A landscape with many valleys, sampled at points; each row gives a point and its height.
From any point a ball rolls to the lowest of the 2 points nearest to it. It stops when none of these is lower. Distance is the straight distance between rows; heights are no part of it.
q240 h=707: [155  82 155 136 161 148 121 108 127 123 160  85 149 143 184  88 143  79
 105 113 139]
q694 h=389: [113  79 154 133 163 132 153  90 175  91 162  74  92 151 133  93 139  93
 116 184 115]
q512 h=558: [115 164 155 108 124 140 130 160  82 135 123 188 146 142 133 144 165 169
 132  89 133]
q57 h=697: [147 158 126 137  94 136  99 186 111 107  60 133 146  93  72 151  91 161
 111  93 135]
q193 h=596: [110 152 136 130 141 102 162 123 100 132 168 190 133 179 125 117 170 137
 132 146  87]
q796 h=728: [181 135  97 112 133 154 108 117 134 100  94  98 152 103 109  94 111 103
 118 116 180]
q502 h=353: [179 150 112 134  81 178 111 137 121 160  55 157 143  76 126 125  72 151
 103 116 154]
q300 h=475: [108 101 144 144 178 160 172 125 165 141 145  89 108 160 177  75 156  87
 117 126 127]
q131 h=419: [162 134 105 128  86 199 148 118 144 108  72 189 112 128 138 114 152 197
 145 154 136]
q180 h=423: [105 151 150 146 161  69 135 173 113 186 147 142 137 119 116 132  97  86
 128  92 116]
q128 h=158: [ 95 130  89 112 113  60  86 117 156 126 180  92 121 128 144 136  89  74
 117 129 115]
q681 h=659: [121 121 156 117 135 147 123 159 117 173 163 125 128 110 149 109 142  91
 106  71 146]
q254 h=348: [ 96 173 166 121 142  76 116 173  81 140 125 205 160 143 114 163 158  89
 147 144  88]
q494 h=642: [120 117 148 127 172 132 134 164 125 217 148 139 121 131 166 110 129  87
 118  83 123]
q669 h=567: [126 153 115 124 110 101 149 103 117  99 147 182 139 151  99 138 160 159
 149 161 107]
q6 h=675: [134 118 133 126 109 155 114 159 119 147 105 119 128 134 128 107 138 126
 138  67 166]
q628 h=597: [136 100 140 107 163 153 145 103 134 122 146 123 123 124 187  88 153 127
 125  85 172]
q405 h=256: [122 182  97 101  80  59 108 132 122  96 121 170 154 122  93 171 121 128
 162 173 121]
q260 h=290: [126 185 145 122 119  89 100 171 103 118  96 146 152 120  74 176 106 139
 164 110 120]
q51 h=336: [121 182 190 144 110 113 107 193 108 124  87 141 146 116  61 165 101 161
 148  77 128]
q33 h=177: [136 141  70  86  83  59  75 110 146  94 138 150 138 101 107 171  78 168
 120 138 139]
q692 h=380: [195  80 100 138  92 172  96  67 164  80 106  96 139 111 146 111 126 107
  88 195 140]
q326 h=631: [ 97 127 124 131 139  97 138 159  83 175 117 142 132 168 127 125 144 120
 136 101 118]
q54 h=442: [122  72 178 145 191 158 154 103 178 102 142  74 107 143 171  70 160  82
 116 154 120]
q75 h=236: [204 104 106 120  90 183  86 108 150  98  70 105 139  96 150 105  87 104
  77 178 160]
q733 h=606: [ 62 111 173 159 160 140 189 117 159 154 148 126  87 138 150  97 175 150
 143 143  85]
q838 h=407: [117 162 182 152 133 111 116 184 110 142  94  97 132  98  67 161  86 126
 149  66 153]
q798 h=575: [137  76 168 128 172 179 156 107 181 119 159  96 121 126 204  69 170 129
 130  98 150]
q497 h=351: [ 91 116 135 146 132 160 177 112 154 117 116 160  90 151 158 118 207 184
 169 135  87]
q202 h=435: [175 144  83 129  90 153 127  94 128 115 104 134 124 122 111 148 107 145
 126 148 151]
q223 h=324: [111  78 132 145 166  70 119  78 169 143 196  65 103 133 161 101 103  76
 110 196  93]
q43 h=650: [101 148 134 132 113 143 133 178  86 148  97 134 138 148 109 136 130 137
 156  72 132]
q595 h=621: [127 122 137 127 164 136 156  80 139 139 175 109 117 127 157 105 128 113
 113 128 156]
q612 h=189: [ 82 137 111 120 139  63 158 111 130 142 153 148 105 146 100 132 153 113
 142 180  97]
q573 h=548: [107  62 153 143 171 161 172  98 169 120 140  92  96 112 173  92 183 159
 150 108 124]
q976 h=507: [139 128  74 124 109  97 114 105 135  95 154 104 119 151  97 153 115 129
 130 151 130]
q164 h=149: [150 119 121 142 112 161 156  71 137  98 106 141  94 100 119 117 165 188
 149 166 120]
q208 h=668: [121 137 153 135 115 147 114 198  94 146  86 154 152 116 101 148 132 188
 157  62 122]
q2 h=402: [ 98 169 167 148 127  57 123 188  93 164 131 133 153 122  80 168  98  93
 159 112 114]
q253 h=81: [ 98 113 128 126 158 104 140 117 136 181 166 101 103 142 137 107 113  63
 104 165  93]
q404 h=525: [161 125 104 121 100 198 120  58 156 122  87 121 121  93 134 108 129 159
 114 167 156]
q505 h=530: [139 155 116 120 117 148 144 119  94 119 128 166 135 143 132 148 138 173
 128 106 130]
q547 h=590: [116 132 108 141 124 138 136 109 117 149 174  82 125 172 125 128 133 113
 105 115 129]
q271 h=217: [ 94 129 109 148 133  76 128 143 115 170 162 114  95 161 124 143 100  83
 112 144 107]
q329 h=628: [118 129 130 143 187 125 167 141 124 197 145 159 102 163 176 122 143 115
 136 118 109]
q650 h=291: [176 112 123 118 143 124  98 107 135  95 151  83 157 140 138 114  94  83
  93 138 156]
q278 h=473: [134 134 121 107 101 187 152 128 149 110 115 164 104 138 162 118 177 178
 147 121 141]
q566 h=328: [134 169 118 129 106 124 123 156  73 107  86 173 161 137  94 171 133 153
 157 127 129]
q543 h=286: [105 144 126 122 124 143 167 134 119  92  91 172 110 163 136 131 207 169
 158 155 109]
q435 h=706: [150 139  94 131  67 135 119 144 111 124  71 156 162  94  84 152  82 166
 108 128 125]
q766 h=690: [158  65 141 121 149 161 132 111 137  86 137  78 135 122 162  88 148 102
 115 132 163]
q127 h=145: [160 137 112 112 122 109  54 112 127  92 145  95 160 116 117 136  72  91
 100  99 169]
q639 h=652: [136 125 128 114 117 121 146  99 120 122 182 138 102 127 113 116 116 120
 114 133 154]
q834 h=613: [116 141 144 139 160 104 173 117 123 186 173 173 122 169 144 122 146 139
 121 152  86]
q318 h=341: [102 161 149 136 105  33  99 152  86 138 140 156 174 119  99 174 114 104
 155 135 101]
q103 h=560: [141  68 154 131 136 170 123  63 165  83 121  86  94 115 134 103 143 159
 143 163 151]
q805 h=215: [107  92 119 109 153  98 117  97 157 142 178  68 112 143 143 119 112  61
  99 163 116]
q879 h=385: [172 137 141 120  73 179  78 145 118 136  92 129 148  80 105 135  75 147
 109  90 167]
q721 h=524: [119 114 118 126 128 174 149 147 133 145 139 150 109 163 157 126 180 153
 151  97 132]
q723 h=319: [132 121 110 123 131 142 133  71 145  99 144 106  96 106 124 133 139 174
 122 162 116]
q3 h=422: [153 106  99 137 128 139 122 104 137  90 154  74 114 142 132 126 111 105
 112 147 138]
q159 h=580: [100 150 162 112 144 117 135 176 103 158 133 209 145 174 163 135 176 149
 152  88 117]
q533 h=199: [ 81 138 134 132 130 113 166 123 112 109 125 164 117 161 130 148 201 136
 168 194  86]
q504 h=22: [114 138  95  96 129  59  55 129 171 111 185  92 140 110 139 157  48  91
 120 115 138]
q173 h=506: [ 96 136 125 122 144 155 162 144 140 156 123 108  99 144 175  82 132  87
 133 107 134]
q619 h=200: [ 97  86 146 141 154 111 165 107 153 165 187 115  88 137 116 118 147  98
 119 186  70]
q556 h=408: [ 95 174 168 132 125  77 138 199  93 150 122 170 132 154 116 155 122 102
 146 103 100]
q912 h=584: [ 68  88 170 154 170 158 182 103 175 112 133 109  79 114 142 106 177 184
 153 150 103]
q909 h=641: [105  84 140 138 184 161 165 132 157 175 160 149  91 152 188 113 165 134
 132 122  96]
q735 h=222: [139 179  80 108  90  97  84 147 123  96 107 152 145 108  94 175  81 131
 140 171 133]
q731 h=672: [108  89 155 162 159 156 179  79 161 126 181  84 104 168 170 104 146 132
 110 138  84]
q114 h=704: [165 116 161 141 145 153 103 172 114 104  77  97 151  97 107 121  67 148
 114  53 158]
q104 h=532: [111 139  73 108 117  58 110 135 119 117 148 137 140 150  87 165  94 128
 145 136 127]
q580 h=665: [ 97 150 167 133 168 116 129 213  88 212 133 182 150 131 138 145 128 117
 123  73  83]
q123 h=323: [202 125  93 143  84 191 110 117 158 148  47 135 159  94 135 111  71 119
  87 152 161]
q949 h=433: [102 116 122 138 117 143 174  80 105 116 159 102 101 119 131 138 174 165
 135 153 117]
q420 h=125: [115 150  91 109  97  72  66 147 143 112 157 118 133 101 117 180  58 137
 124 124 130]
q154 h=487: [155 125  95 128 127 162 139 110 118 100 120 120 113 137 147 136 116 166
 119 110 158]
q995 h=474: [136  59 135 148 141 186 162  93 158 100 121 101 101 117 142  98 178 170
 162 144 143]
q268 h=252: [ 91 141 104 114 138  81 100 145 127 141 152  92 128 137 113 146  68  79
 101 122 126]
q810 h=305: [102 104 141 136 138 145 162 116 165 130 173  99  72 138 127 102 148 100
 126 162 122]
q167 h=364: [183 128  68 142  85 137 113  70 153  88 120 118 135  87 121 121  95 130
 104 175 137]
q235 h=612: [132 131 110 136 131 118 124 127  89 138 136 111 135 161 117 117 125 130
 130 100 127]
q590 h=304: [148 154 132 115 144 117 109 156 122 113 110 106 146 103  84 120  94 111
 126  75 178]
q272 h=627: [157  83 164 117 144 186 126  87 159  78 124  73 125 133 154 113 148 121
 124 179 144]
q987 h=703: [157 115 124 109 136 167 110 120 129 119  86 101 146 115 152  91 141 116
 138  85 185]
q515 h=334: [144  91 104 146 126 187 149 104 139 107  76 123 102 106 151 121 166 186
 140 163 146]
q605 h=683: [135 111 156 115 146 127 108 116 119 152 160  83 138 124 156 103 118  64
  95  94 152]
q35 h=426: [173 155 135 135  94 150  70 152 134 105  80 107 155  58  84 131  45 128
  91 104 145]
q854 h=292: [ 96 158 111 117  82  37  83 143 100  97 136 161 166 144 100 188 138 117
 154 160  95]
q264 h=653: [ 91 131 157 132 166 125 141 193 116 210 128 165 133 131 174 121 138 138
 130  52 119]
q363 h=288: [181 132  79 124  81 113 100  95 138 103 126 104 152  90  99 122  67 116
 112 132 152]
q474 h=273: [ 91 152 139 114 148  45 136 141  98 149 138 178 127 153 107 134 155  91
 142 164  98]
q689 h=732: [173 120 139 129 118 166  84 162 124 101  87  94 162  88 147 115  80 111
  97  68 161]
q818 h=235: [142 149  91 115 113 101  99 121 124 106 111 100 148  93  98 144  76 116
 116 101 168]
q814 h=655: [108  65 170 172 174 154 159 116 168 168 183  98  86 142 171 113 165 123
 117 140  87]
q791 h=544: [119 153 101 105 114  76 139 113  96 113 137 162 153 158  81 150 130 148
 138 126 134]
q227 h=254: [125 169 104 122 100  63  70 157 105  90 100 134 157  98  77 199  78 150
 155 134 113]
q102 h=366: [113 159 137 117 154 101 136 157 117 148 114 130 137 129  86 135 106  99
 125  90 151]
q622 h=379: [135 171 142 131  93 110 106 156  78  96  90 182 209 126  99 167 176 132
 152 130 105]
q450 h=479: [193 138  71 117  79 178 144 102 134 125 101 168 129  96 115 139 119 167
 115 176 127]
q778 h=377: [168 145  99 126  76 194 129 126 124 154  49 179 131 113 134 114 118 162
 126 138 150]
q436 h=562: [117 142 135 125 133 148 144 127 132 155 162 122 112 170 128 123 174 136
 136 135 122]
q267 h=598: [ 91 132 165 128 162 111 145 168 116 196 142 213 135 162 166 133 193 110
 151 125  87]
q845 h=685: [142 137 145 133 115 149  96 197 105 127  61 115 141  92 109 133  96 179
 127  58 152]
q648 h=76: [ 85 127 144 137 141  67 162 100 123 124 159 148 124 157  99 147 185 134
 146 199  57]
q360 h=445: [149 116 112 112 108 179 130  71 137  80 121  92 108  97 125 120 132 140
  92 173 142]

Where does a ball stop that starts at each point below?
q909 -> q127
q173 -> q253
q731 -> q253
q235 -> q502

Call two points neighbours if one is among the 2 nearest of the other. Go from one point of each pair to the other, from neighbour to neighbour, staying as low as possible. Name the highest point that can't be avoided.
q502 and q127 -> q692
q648 and q253 -> q556
q253 and q735 -> q268
